A landscape with many valleys, sampled at points; each row gives a point and its height.
From any point a ball rolls to the lowest of the 2 points nearest to it. It stops when none of these is lower. Distance is the straight distance between rows; heights are no part of it.
bez: 99 110 104 143 95 128 106 74 102 71 99 83 104 87 80 144 79 70 150 55 123
 95 109  h=175
dugo: 99 62 145 71 112 103 97 126 73 87 69 58 72 98 111 116 72 101 92 70 94
 109 87  h=178
Zemet: 119 128 82 105 92 90 78 68 110 106 115 110 111 88 123 60 115 101 116 124
 102 100 102  h=630
Gunem: 106 107 104 96 127 162 65 98 113 102 89 113 73 129 142 107 97 117 87 70
 100 97 153  h=567
zarev: 96 168 81 124 56 96 122 122 113 96 124 105 119 82 69 120 110 101 104 103
 116 105 114  h=358
fivu: 118 76 91 72 111 76 117 100 89 111 111 101 72 104 96 80 80 144 84 134 60
 120 53  h=370
Repu: 57 86 119 76 90 97 94 129 84 105 109 116 109 100 109 105 151 53 64 102
 111 60 123  h=465
ziner: 104 81 119 61 106 93 91 110 88 58 68 72 95 98 116 90 74 143 54 106 74
 101 57  h=82
risag: 134 134 93 137 102 112 88 91 105 89 125 119 101 91 113 128 81 76 139 82
 115 118 135  h=266
Mez: 77 74 114 92 109 100 112 93 88 113 92 92 107 100 77 110 101 80 111 84
 104 90 99  h=420
Gud: 117 98 91 92 101 112 111 106 117 49 70 68 96 97 86 116 41 147 96 102 73
 94 40  h=72
gez: 70 74 115 64 111 100 114 145 93 87 58 90 102 114 92 131 134 115 47 119
 117 99 99  h=391
roro: 131 119 92 116 78 86 118 106 78 92 148 100 92 70 92 144 94 62 135 99 113
 108 93  h=287
bure: 94 92 126 96 107 115 100 94 65 90 97 86 62 84 109 118 86 72 99 89 89 83
 80  h=483
Noto: 106 109 86 87 91 96 78 100 116 126 105 117 100 120 125 46 129 114 85 104
 104 85 145  h=472
kesam: 107 95 137 96 125 144 73 106 86 89 87 96 56 110 135 130 69 98 90 69 90
 105 125  h=132
tov: 86 80 100 87 108 80 117 116 111 118 83 111 121 122 86 82 126 121 70 114
 96 105 113  h=476
Puba: 75 86 95 113 106 108 111 103 103 74 61 78 125 96 72 94 69 106 103 113 92
 87 33  h=444
vevan: 140 145 67 139 84 111 96 60 121 52 125 112 100 78 110 124 90 121 118 94
 91 109 96  h=334
tago: 99 77 113 68 118 111 96 122 81 128 99 104 56 116 117 107 108 89 87 83 94
 94 137  h=486
mene: 131 98 95 112 130 116 109 90 119 77 66 85 74 128 92 127 57 154 113 72 84
 142 110  h=353
Kom: 74 109 64 123 80 98 113 88 134 70 100 99 164 92 70 115 90 116 120 130
 119 110 63  h=413
mis: 85 96 93 129 107 106 90 60 122 94 72 83 126 103 83 71 82 103 138 88 102
 100 81  h=672
Sesuz: 94 84 99 92 118 102 111 99 122 114 66 96 107 128 80 96 109 131 100 76 95
 112 131  h=165
nezuv: 87 66 144 71 117 119 93 130 68 111 90 79 50 110 115 138 83 74 99 62 99
 101 123  h=501
kevug: 81 67 109 57 108 84 114 131 88 80 81 84 99 99 98 125 84 122 49 144 91
 101 43  h=450
reb: 129 113 83 113 112 114 83 83 116 105 102 123 84 118 129 85 101 116 103
 91 103 104 148  h=540
Rofe: 87 98 98 113 85 92 110 112 97 127 111 91 116 102 70 126 100 57 158 69
 135 116 135  h=684
Zutef: 129 158 85 112 59 94 88 103 89 83 142 114 86 58 113 119 126 83 86 99 100
 88 103  h=435
gol: 99 124 77 99 96 100 75 56 129 86 91 113 136 98 121 49 124 126 93 120 89
 95 102  h=731
kize: 110 92 82 108 129 130 53 87 117 132 102 118 96 127 133 48 108 113 108 96
 115 102 146  h=537
Ludi: 73 124 87 105 70 77 102 120 114 112 101 117 144 104 80 80 127 92 103 132
 121 114 106  h=643
tulut: 127 157 74 111 75 86 81 73 109 82 140 106 114 61 116 81 117 101 107 139
 85 102 65  h=714
zagok: 117 98 87 127 106 109 105 105 124 116 94 110 93 130 95 114 93 103 132 60
 116 120 170  h=682
Lepan: 84 157 81 106 77 106 76 80 120 89 107 103 141 80 94 92 122 86 121 108
 107 100 103  h=652
Lom: 57 83 101 98 93 74 90 94 93 103 101 104 145 90 87 79 126 66 99 145 120
 101 69  h=449
mitin: 142 120 84 112 100 82 76 106 103 130 132 123 90 107 130 63 105 90 115
 120 111 114 132  h=594
Gonas: 56 75 109 80 108 106 102 125 102 85 64 95 111 113 94 122 150 95 51 123
 122 85 104  h=402
fip: 85 60 110 101 98 78 132 114 80 129 112 90 111 94 59 131 99 62 132 82 119
 104 99  h=743
bared: 61 73 93 125 103 101 115 96 109 82 68 78 146 100 61 109 76 89 108 113
 115 88 47  h=436
Bes: 117 98 95 76 93 69 117 105 83 109 118 122 91 92 113 74 123 119 59 136 73
 86 81  h=745
nop: 59 85 117 72 100 107 78 117 87 125 119 108 102 100 124 96 136 46 88 89
 111 60 119  h=430
bedu: 96 80 128 58 113 108 119 137 79 91 79 82 79 100 93 150 103 106 77 69 95
 97 113  h=496
fubuk: 59 80 109 85 99 93 101 124 104 100 79 111 122 123 95 95 148 88 65 116
 113 87 123  h=418
doloz: 115 152 63 113 60 96 101 84 132 61 118 119 135 84 102 80 119 143 80 126
 86 101 83  h=730
dibin: 109 145 94 98 72 70 95 119 96 138 134 105 101 92 107 73 124 79 106 122
 114 99 121  h=578
zuli: 81 98 111 83 82 93 105 128 82 92 110 119 105 96 105 110 145 74 48 110
 104 66 120  h=493
gan: 52 79 110 82 106 122 69 105 99 137 111 97 113 112 120 89 128 52 108 75
 122 67 130  h=389
Linak: 98 95 124 62 111 110 116 146 93 87 76 90 81 110 97 153 115 119 60 58 100
 88 135  h=515
dele: 41 94 122 118 98 129 87 91 100 71 68 84 138 90 83 102 111 61 99 96 117
 68 80  h=738
tokuv: 81 74 91 104 109 89 110 100 106 88 81 87 116 96 72 74 62 113 100 137 82
 95 21  h=550
dazap: 71 101 96 107 88 91 104 98 110 119 98 93 141 100 67 104 106 65 153 82
 131 115 125  h=669
mifa: 115 109 81 105 102 110 68 90 119 121 103 117 102 116 126 58 116 106 111
 100 114 97 147  h=513
zez: 102 94 111 89 107 86 69 87 78 131 130 102 92 84 127 69 118 51 112 119
 111 84 98  h=497
dut: 106 116 101 93 68 75 117 118 88 97 128 120 105 91 104 91 130 100 60 121
 98 83 101  h=701
Reli: 78 94 121 101 111 131 110 101 102 83 73 81 104 97 78 145 99 92 101 58
 107 81 114  h=73
Guba: 134 111 102 93 89 63 100 107 71 126 147 112 75 75 128 84 121 63 101 133
 98 94 94  h=645
dabif: 78 111 118 100 101 166 66 87 108 91 99 99 78 107 132 124 110 84 93 58
 105 65 127  h=215
selo: 87 99 93 86 108 99 86 89 103 68 71 86 110 99 100 64 82 131 68 135 68 93
 37  h=101
remez: 128 118 127 131 128 143 75 94 76 88 95 117 66 88 135 100 45 77 108 82 80
 90 89  h=143
Mepeb: 68 84 101 101 92 83 103 98 100 108 99 106 147 95 78 89 119 75 111 117
 119 106 89  h=441
luzim: 116 95 95 93 123 113 108 86 113 88 67 85 79 119 97 111 78 148 102 79 83
 126 111  h=343
sitoz: 90 67 91 110 110 77 118 87 109 115 95 89 112 98 67 74 69 110 122 119 87
 105 38  h=539
Tafot: 152 114 96 105 94 89 122 109 85 89 122 123 50 102 119 115 105 116 68 95
 84 94 126  h=711
fatuz: 78 66 108 71 115 101 79 112 90 153 107 106 90 115 117 68 124 68 97 94
 109 82 128  h=304
rado: 119 161 73 126 52 106 123 110 115 78 124 105 114 85 75 136 103 111 111
 79 112 109 121  h=312
Kegu: 75 63 121 83 116 88 105 107 78 139 99 96 91 104 85 97 104 62 113 90 107
 95 105  h=399
gule: 120 100 100 90 73 59 133 125 80 112 139 123 91 90 107 86 120 117 60 134
 87 90 85  h=726
Meboz: 119 85 107 98 108 93 118 99 74 109 116 107 65 96 106 122 98 84 100 96 96
 97 104  h=411
Vidum: 96 65 110 105 125 103 100 96 110 114 51 69 83 120 81 70 60 109 123 82 85
 138 81  h=321
bepe: 107 93 90 83 112 104 118 107 124 67 71 78 110 103 81 129 65 161 78 103
 81 101 61  h=87
Pinu: 143 131 77 110 100 79 70 83 110 127 126 111 108 94 126 57 106 98 127 141
 103 126 108  h=618
ziko: 114 129 75 107 66 85 113 102 122 68 120 127 121 90 109 81 123 147 52 140
 88 94 85  h=736
Nesar: 86 151 83 114 83 100 90 84 110 101 113 90 141 72 78 102 107 72 148 111
 113 108 86  h=656
tegi: 138 160 84 140 77 80 121 120 99 124 142 107 86 87 94 109 93 91 138 119
 108 131 114  h=416
Nodo: 84 76 101 81 113 82 115 107 92 111 89 111 113 108 93 83 120 113 68 129
 86 102 86  h=491
pozud: 107 71 114 85 120 102 83 99 110 103 53 72 76 119 103 68 63 128 102 85 82
 140 93  h=333
radal: 134 177 65 118 65 94 85 81 122 83 133 109 110 74 115 81 117 118 104 131
 85 108 91  h=721
rut: 123 106 89 80 95 78 113 102 95 103 107 122 82 106 119 69 122 139 55 125
 70 91 105  h=753
vos: 90 99 95 118 105 121 110 84 97 70 70 73 108 92 81 99 70 103 111 94 85 85
 53  h=452
Paf: 106 108 93 100 106 98 90 67 102 98 103 110 99 92 116 72 109 109 95 115
 90 94 91  h=638
mafik: 82 66 101 72 113 86 138 151 104 102 59 94 109 116 80 141 114 130 57 115
 117 112 91  h=373
gevat: 98 75 107 110 92 89 132 114 85 121 113 89 102 102 66 146 96 60 149 65
 125 107 125  h=715
pok: 122 114 90 114 109 125 114 76 110 56 84 82 87 98 87 139 74 137 100 77 85
 99 87  h=112
Pog: 142 149 82 135 102 126 69 85 120 88 122 125 105 95 126 105 84 91 127 92
 110 113 142  h=297
Pove: 97 115 117 117 110 160 61 79 96 87 104 106 70 97 137 116 94 74 101 74
 102 69 115  h=193
zulal: 56 92 130 110 104 138 76 91 93 104 84 79 103 97 103 99 103 54 114 72 113
 63 99  h=744
kozod: 47 78 109 86 114 119 69 96 113 136 89 97 123 124 112 66 123 76 102 82
 114 78 128  h=419
bado: 101 100 110 98 84 97 131 140 101 91 95 106 102 112 82 134 121 108 59 76
 110 81 139  h=597
kuzu: 57 80 88 123 94 99 108 86 117 74 80 86 153 97 68 108 100 92 105 129 126
 96 61  h=429
pazu: 125 137 81 112 80 81 88 107 108 129 121 112 102 105 111 71 114 99 119
 113 116 111 135  h=559
savop: 125 121 85 105 88 77 91 69 97 87 146 101 101 69 117 77 102 100 107 144
 82 94 48  h=704
kofol: 128 136 82 128 75 84 119 109 101 109 129 105 98 94 91 118 94 96 141 98
 109 125 116  h=356
buz: 111 109 86 124 88 98 111 93 121 105 98 101 110 116 85 114 96 104 143 66
 117 119 149  h=710
dul: 114 113 96 107 67 91 135 123 100 87 116 109 103 97 83 131 116 108 83 82
 110 88 124  h=647
Novo: 111 95 95 90 94 79 99 112 109 135 105 115 88 123 111 63 124 110 87 100
 101 94 142  h=388
ninat: 134 70 105 72 115 87 131 125 91 94 86 75 68 110 89 142 65 146 98 82 81
 135 86  h=279
zisi: 133 147 80 130 91 120 78 64 117 72 115 112 100 88 122 107 98 102 120 94
 104 107 120  h=315
Kup: 133 107 108 103 103 84 90 93 73 107 142 117 67 76 136 107 107 60 101 112
 100 91 99  h=604
pera: 111 112 79 99 107 118 118 85 126 53 76 82 109 99 83 131 72 164 85 91 79
 98 73  h=98
vuta: 122 121 91 143 95 117 109 70 108 67 114 97 101 88 90 148 74 88 144 66
 114 112 115  h=213
gazo: 117 72 108 68 114 79 95 95 85 100 84 85 70 108 117 63 72 132 79 123 64
 122 60  h=357
Nesik: 80 75 118 74 123 118 70 102 77 139 110 107 69 109 134 74 111 69 94 95
 105 79 118  h=227
fegi: 88 91 112 105 121 131 79 84 105 110 84 97 82 113 113 100 91 96 114 74
 106 90 128  h=553
vapop: 56 104 99 108 109 123 80 67 127 72 58 97 141 106 96 78 116 114 83 106 99
 82 93  h=735
Sivid: 92 151 72 122 63 97 122 112 121 94 112 107 143 91 69 112 106 109 127 106
 119 115 104  h=385
bolof: 138 99 95 80 103 79 123 100 70 99 131 115 51 88 119 101 105 112 74 127
 71 95 75  h=678
Dazor: 106 69 88 113 110 79 131 88 103 109 115 91 98 95 71 100 69 115 131 114
 89 110 52  h=524
bala: 80 132 94 129 79 126 87 68 110 57 102 85 141 70 82 122 96 78 118 81 115
 83 83  h=122
dovu: 120 105 126 112 134 140 66 96 81 105 98 122 67 101 138 88 54 86 104 88
 89 98 108  h=116
los: 70 111 88 108 101 108 75 60 127 79 75 107 152 105 100 58 120 118 94 121
 100 94 91  h=734
vitud: 87 65 104 86 126 91 114 100 113 116 61 79 103 114 70 84 78 125 105 91 86
 130 80  h=308
vuf: 99 132 94 124 75 112 95 74 96 67 125 83 117 63 88 134 92 67 131 84 115
 95 81  h=145
pedup: 126 92 96 104 126 112 89 94 97 117 99 122 67 115 121 96 90 105 97 92 92
 108 136  h=562
kidi: 96 76 104 99 91 69 130 111 74 122 129 96 113 82 72 123 101 64 131 102
 116 101 82  h=759
Kesub: 105 93 104 66 102 97 91 98 90 66 81 81 88 95 116 77 73 137 61 126 61 98
 39  h=90
mek: 146 101 94 98 97 68 117 105 76 118 136 131 58 94 129 85 106 106 84 131
 82 100 96  h=657
Fum: 100 74 133 59 113 104 111 129 63 107 93 86 57 102 103 142 98 87 84 76 91
 96 114  h=481
dutem: 48 90 134 111 101 140 87 100 93 93 59 77 119 95 91 94 99 54 120 73 105
 63 78  h=740
mep: 128 110 85 91 85 61 102 89 86 110 148 110 100 75 121 69 119 95 101 149
 86 97 59  h=692
bok: 140 118 103 95 93 91 116 118 91 103 113 119 42 118 122 99 110 138 44 94
 85 88 146  h=741
Ribad: 155 159 73 134 78 100 94 80 106 68 144 114 91 69 121 125 95 101 115 111
 89 113 90  h=361
ranoz: 101 86 120 89 127 122 66 96 68 120 104 107 57 100 139 89 91 72 94 105 98
 90 103  h=173
viki: 97 77 119 61 110 93 115 113 65 97 93 87 78 95 98 118 96 104 70 106 80 95
 76  h=479
sabov: 110 117 126 134 117 150 71 87 85 78 103 111 67 87 133 120 68 71 106 74
 93 78 101  h=169
vizuv: 80 117 69 122 70 100 123 107 129 80 98 102 162 95 64 120 97 114 124 113
 124 118 95  h=403
zofi: 86 79 102 110 122 121 72 85 108 130 94 102 94 115 111 83 98 77 133 79
 116 97 128  h=565
Fab: 102 117 80 94 78 73 98 88 109 86 130 116 132 77 103 73 122 111 90 149 90
 99 62  h=747
Gunup: 88 60 102 64 112 77 130 130 86 109 90 98 101 100 84 111 91 120 69 134 88
 111 57  h=459
pef: 64 124 102 90 91 110 48 77 111 106 110 101 137 83 121 56 129 66 106 117
 113 79 104  h=451
vem: 98 102 85 112 84 92 119 99 125 105 89 101 135 116 71 102 107 114 127 84
 112 116 128  h=707
dufu: 93 142 92 103 74 59 105 127 107 157 125 110 116 101 91 55 120 95 110 134
 115 118 117  h=614
kebad: 84 108 125 77 103 157 75 111 101 87 93 99 66 106 131 140 119 97 69 56 91
 72 133  h=244
gozuf: 103 100 98 119 102 112 117 79 90 74 99 79 93 86 84 120 70 98 116 91 95
 85 58  h=460
basu: 101 85 93 120 98 97 127 86 92 91 110 80 114 87 68 129 73 90 131 90 107
 96 70  h=478
lobat: 112 52 121 65 119 80 125 133 85 114 79 74 71 110 84 131 72 119 96 77 93
 139 93  h=238
Vovu: 111 77 94 105 114 82 93 84 102 134 107 110 94 106 103 71 99 85 131 103
 108 117 110  h=504
luga: 83 118 93 114 87 87 102 88 102 114 110 89 137 90 68 101 102 69 158 97
 123 117 99  h=662
sav: 104 64 125 81 120 96 107 118 79 104 73 69 68 109 95 110 64 102 105 80 90
 124 87  h=202
duvag: 102 76 110 62 111 85 124 126 82 101 84 94 93 105 91 120 98 128 68 109 81
 109 78  h=468
pozit: 110 113 97 134 104 138 108 72 104 55 83 80 91 93 86 141 70 112 116 65 97
 92 90  h=128
nug: 92 110 100 86 102 113 82 76 96 91 99 112 103 86 116 81 123 101 76 105 88
 75 97  h=644
muze: 99 69 93 83 120 87 121 111 120 103 73 85 108 115 70 102 71 155 97 105 81
 132 69  h=322
Fom: 126 138 84 134 91 99 102 99 102 104 125 107 105 96 93 130 87 75 158 85
 120 129 128  h=303
vud: 150 90 91 108 116 76 116 105 88 123 118 134 61 112 120 88 88 122 94 117
 77 122 108  h=624
tafun: 101 94 128 95 128 146 49 99 80 114 96 111 62 109 151 77 74 82 92 96 95
 87 100  h=144
zutug: 137 116 94 94 92 82 121 110 100 105 108 123 59 120 120 75 115 155 48 107
 77 94 130  h=764
Gapev: 77 105 120 101 99 138 98 91 95 69 87 86 104 82 88 139 100 82 89 68 100
 67 100  h=94
fabud: 96 84 125 77 108 99 102 101 60 93 90 81 68 90 106 95 80 93 84 107 78 94
 64  h=485
Bifa: 94 80 109 93 114 70 80 86 83 145 116 98 103 86 104 57 109 55 125 121 109
 100 86  h=473
zuv: 134 83 94 93 124 90 100 104 88 135 102 127 56 122 121 82 95 108 93 108
 89 114 127  h=591
gim: 45 94 113 96 108 136 61 84 118 108 82 96 130 113 112 79 120 79 100 79
 113 68 118  h=434
sil: 105 83 113 77 119 128 89 136 85 132 109 108 50 129 136 111 110 89 78 69
 99 85 157  h=560
tisa: 88 70 134 87 129 133 82 127 82 127 92 90 57 125 122 133 80 75 107 61 104
 103 139  h=523
zedo: 126 108 99 126 92 88 108 127 109 125 120 115 74 138 104 105 91 105 101
 66 126 112 184  h=498
moku: 129 144 72 134 72 113 114 87 110 67 127 100 106 78 87 148 90 104 135 78
 107 115 111  h=261
Pigos: 64 82 97 121 112 104 96 67 130 101 61 86 151 113 63 74 92 106 124 91 109
 111 89  h=675
Vaf: 94 107 80 111 84 113 106 80 113 53 108 102 133 76 86 123 90 113 76 123
 98 80 51  h=428
Devop: 132 107 88 133 109 118 91 120 121 117 111 126 87 138 115 106 87 105 116
 57 122 112 183  h=626
mebof: 122 83 135 92 127 126 89 115 88 86 78 93 59 115 123 136 56 109 101 61 88
 127 129  h=105
mavov: 119 104 95 107 78 69 126 116 92 124 127 113 96 104 93 95 110 96 109 99
 107 109 120  h=329
momi: 68 61 111 77 116 80 91 109 93 155 104 106 103 110 95 69 118 58 112 96
 114 96 120  h=364
guv: 125 99 90 96 107 108 98 88 110 59 77 74 82 107 101 94 51 157 97 105 67
 108 50  h=54
Lof: 109 78 117 77 118 94 111 112 74 119 99 99 60 108 104 120 101 98 97 89 90
 105 117  h=447
ditu: 78 109 107 118 93 129 99 76 102 61 88 84 124 81 83 125 96 86 102 79 107
 75 88  h=109
Deru: 72 129 80 107 78 98 90 93 121 87 91 109 156 97 84 90 124 94 109 121 117
 109 104  h=648
nibu: 89 73 107 76 105 88 103 125 86 141 110 108 77 117 113 85 127 76 88 88
 104 80 139  h=417
gem: 142 143 82 116 73 89 99 91 92 83 149 112 88 65 118 109 112 90 98 118 90
 101 86  h=398
geko: 74 97 74 118 81 106 106 83 124 58 95 98 152 84 81 116 96 107 91 136 116
 90 54  h=422
Dalu: 81 79 97 77 106 93 110 111 87 77 95 100 107 89 92 112 93 115 55 151 88
 87 37  h=443
pekiz: 65 102 111 96 104 130 46 74 109 113 100 95 122 98 128 59 119 72 108 99
 113 66 105  h=442
rade: 103 92 99 102 131 148 57 89 113 119 93 115 85 132 135 76 96 110 102 85
 106 99 143  h=554
kat: 135 97 96 123 90 70 123 126 98 136 125 120 72 125 99 98 92 103 113 85
 118 127 154  h=222
sova: 72 78 109 91 105 73 82 84 89 127 105 104 126 91 97 56 119 65 108 129 108
 95 76  h=458
Biz: 59 88 121 100 123 130 100 102 122 91 47 74 128 117 71 123 94 111 109 55
 111 98 118  h=113
lufu: 111 87 79 117 96 87 122 81 127 105 95 101 120 113 76 92 98 132 127 94 95
 122 104  h=693
zor: 135 110 108 105 92 87 107 111 67 97 146 118 59 73 119 135 115 61 91 95
 101 86 109  h=564
fasob: 65 79 111 110 105 97 105 88 96 106 84 88 132 96 71 96 99 70 122 95 117
 92 88  h=432
fotup: 79 106 96 82 90 69 80 93 97 108 109 118 136 88 115 55 140 81 79 150 103
 93 81  h=470
Zini: 91 81 75 111 110 94 123 81 145 101 79 98 141 119 66 79 88 149 120 104 90
 125 88  h=683
rito: 66 90 128 104 115 138 98 101 103 91 53 67 104 109 77 122 84 91 118 52
 103 92 106  h=96
Bas: 112 69 153 80 119 122 80 122 92 80 67 71 61 117 133 124 74 115 93 50 99
 115 117  h=137
Vub: 113 85 101 78 120 97 111 98 107 94 74 82 86 116 91 103 79 151 89 96 74
 128 88  h=335
zuto: 145 101 101 95 108 93 125 104 68 89 128 118 46 95 119 130 91 111 79 105
 73 103 92  h=691
tevot: 75 81 110 71 108 88 102 124 102 126 85 117 106 123 99 78 139 99 68 106
 97 87 128  h=445
tus: 130 108 106 89 88 96 102 107 67 95 134 123 54 79 125 119 124 76 65 99 90
 73 110  h=520
Baru: 104 135 77 103 85 110 81 60 121 60 101 120 126 85 117 71 127 128 72 120
 83 84 90  h=729
bisur: 114 106 98 89 85 62 99 96 79 125 140 107 103 80 113 71 122 72 107 136 99
 100 80  h=673
topu: 70 141 95 105 68 62 104 131 106 133 116 117 126 108 86 64 129 98 90 137
 127 117 119  h=632
Bak: 85 108 92 121 95 89 94 68 110 102 98 88 133 90 85 81 95 89 139 100 111
 106 88  h=668
dal: 109 106 84 104 94 76 89 95 110 138 113 109 113 104 102 65 111 87 137 112
 116 121 118  h=527
lezo: 127 101 98 116 93 89 115 95 81 103 134 109 85 86 102 129 95 73 125 92
 107 107 105  h=355
Dodu: 110 81 96 93 109 86 111 108 116 135 86 111 89 127 93 79 111 116 102 87
 99 113 139  h=260
tib: 48 93 112 115 108 119 86 83 110 77 60 85 138 100 84 88 108 91 96 106 110
 82 79  h=737
Von: 131 86 90 89 111 92 135 107 99 98 97 98 72 110 89 123 80 148 96 96 76
 117 91  h=313
fiz: 102 120 94 106 62 82 125 122 96 90 124 114 122 89 86 110 121 104 81 115
 111 96 102  h=681
bave: 120 84 94 113 96 69 121 108 91 134 123 108 90 103 86 106 99 79 141 98
 113 124 117  h=433
Lugun: 117 162 69 111 68 102 77 62 133 69 112 116 127 83 116 71 122 129 94 120
 89 103 98  h=727
ledig: 112 60 112 73 117 85 90 96 101 107 63 75 74 119 103 55 64 129 88 108 73
 142 72  h=344
paleg: 74 80 129 85 122 140 78 107 94 116 82 84 70 120 117 112 91 82 107 65 103
 89 127  h=542
losi: 108 95 107 82 127 138 80 125 100 118 94 107 56 133 139 116 99 110 81 67
 94 97 158  h=593
busuf: 81 86 94 79 107 77 100 94 103 114 87 122 120 110 103 54 130 116 68 143
 83 98 83  h=495
Duk: 99 116 102 141 100 145 93 64 109 60 90 84 99 89 97 135 86 85 126 57 110
 84 113  h=149
Nul: 75 89 89 93 88 68 102 104 105 108 99 122 138 103 101 58 136 102 79 161
 104 107 78  h=484
Berug: 69 106 124 117 100 151 60 82 102 106 108 86 95 96 125 102 107 47 123 70
 122 58 106  h=748
kaz: 102 158 98 105 67 76 105 130 88 129 141 103 93 80 90 106 124 62 105 112
 115 93 116  h=531
Ledo: 119 96 94 112 75 66 138 122 106 138 121 110 94 119 80 87 99 119 112 91
 111 123 135  h=117
boz: 129 157 87 120 67 78 110 119 86 113 152 103 89 73 98 114 110 72 119 122
 104 110 101  h=482
peti: 70 80 83 119 118 106 104 77 140 92 60 89 151 119 65 77 92 135 107 110 98
 117 76  h=679
luv: 79 107 92 98 110 103 84 65 116 72 72 102 127 100 103 56 102 133 74 133
 72 91 56  h=111
gepa: 88 65 99 100 96 64 129 106 84 127 125 95 122 81 65 102 93 75 128 120 109
 108 57  h=773
kir: 124 130 97 98 67 90 94 107 82 84 135 116 79 72 120 112 132 81 66 95 98
 74 116  h=477
kuz: 88 67 100 72 112 80 131 145 114 105 61 97 110 124 83 107 112 151 58 118
 100 124 92  h=352
tigul: 121 125 97 132 78 101 108 88 79 77 142 89 98 58 85 153 83 54 139 87 117
 101 77  h=207
fal: 64 113 96 88 89 93 63 94 110 103 100 121 141 96 118 60 142 76 85 131 111
 83 109  h=457
Luf: 89 56 104 62 123 79 124 133 116 113 62 89 111 120 72 99 92 144 78 105 93
 140 79  h=337
fopa: 83 91 92 100 96 98 107 92 98 67 100 100 121 81 84 110 93 102 71 137 95
 80 39  h=437
pinot: 100 65 93 122 109 92 134 97 98 102 100 76 104 94 57 117 51 98 138 95 100
 101 47  h=500
zimom: 89 61 153 66 114 111 83 126 93 90 57 63 74 112 117 112 82 115 90 55 100
 108 108  h=158
pirog: 108 102 109 126 110 114 102 78 75 80 100 90 73 85 103 115 70 81 116 91
 93 91 70  h=471
Lizug: 120 79 111 75 109 98 91 100 104 60 68 64 84 108 115 87 59 155 80 90 69
 116 64  h=71
Rig: 97 99 113 81 103 99 137 159 99 87 77 102 93 113 83 151 119 127 39 77 112
 85 132  h=549
gom: 105 69 100 113 113 77 119 89 94 128 107 98 94 103 80 100 84 84 139 90
 109 122 100  h=480
regut: 75 88 105 99 120 113 108 97 131 94 57 90 127 122 70 117 106 127 100 67
 106 105 124  h=131
duzik: 103 107 75 95 80 79 109 96 110 74 117 125 126 90 109 78 125 131 60 155
 84 91 61  h=742

Where does a ball stop that starts at each point below?
tulut => risag
rut => Fum
fopa => guv
bolof => Reli
tov => vitud
losi => Reli
Gunem => Reli
bared => guv

Call two points neighbours if one is among the 2 nearest of the other. Go from one point of each pair to the other, from neighbour to neighbour, staying as low as possible. Name the highest point that can't be avoided.
dovu / risag => bisur
Reli / fatuz => tago
gan / mebof => busuf
mebof / vitud => Vub
pazu / Fum => zofi

For each start below, name every point that the ball comes to, in order.
Nodo => tov > tevot > fubuk > Gonas > gez > mafik > kuz > Luf > muze > vitud
bok => Tafot > zuto > bolof > mek > vud > zuv > pedup > reb > mifa > Noto > Novo > Dodu > Sesuz > regut > Biz > rito > Reli
radal => tulut > savop > mep > bisur > Guba > Kup > zor > tus > kir > Zutef > gem > Ribad > vevan > zisi > Pog > risag
Dalu => fopa > Vaf > geko > Kom > vizuv > Sivid > zarev > rado > moku > vuta > bez > Duk > pozit > pok > pera > bepe > Gud > guv
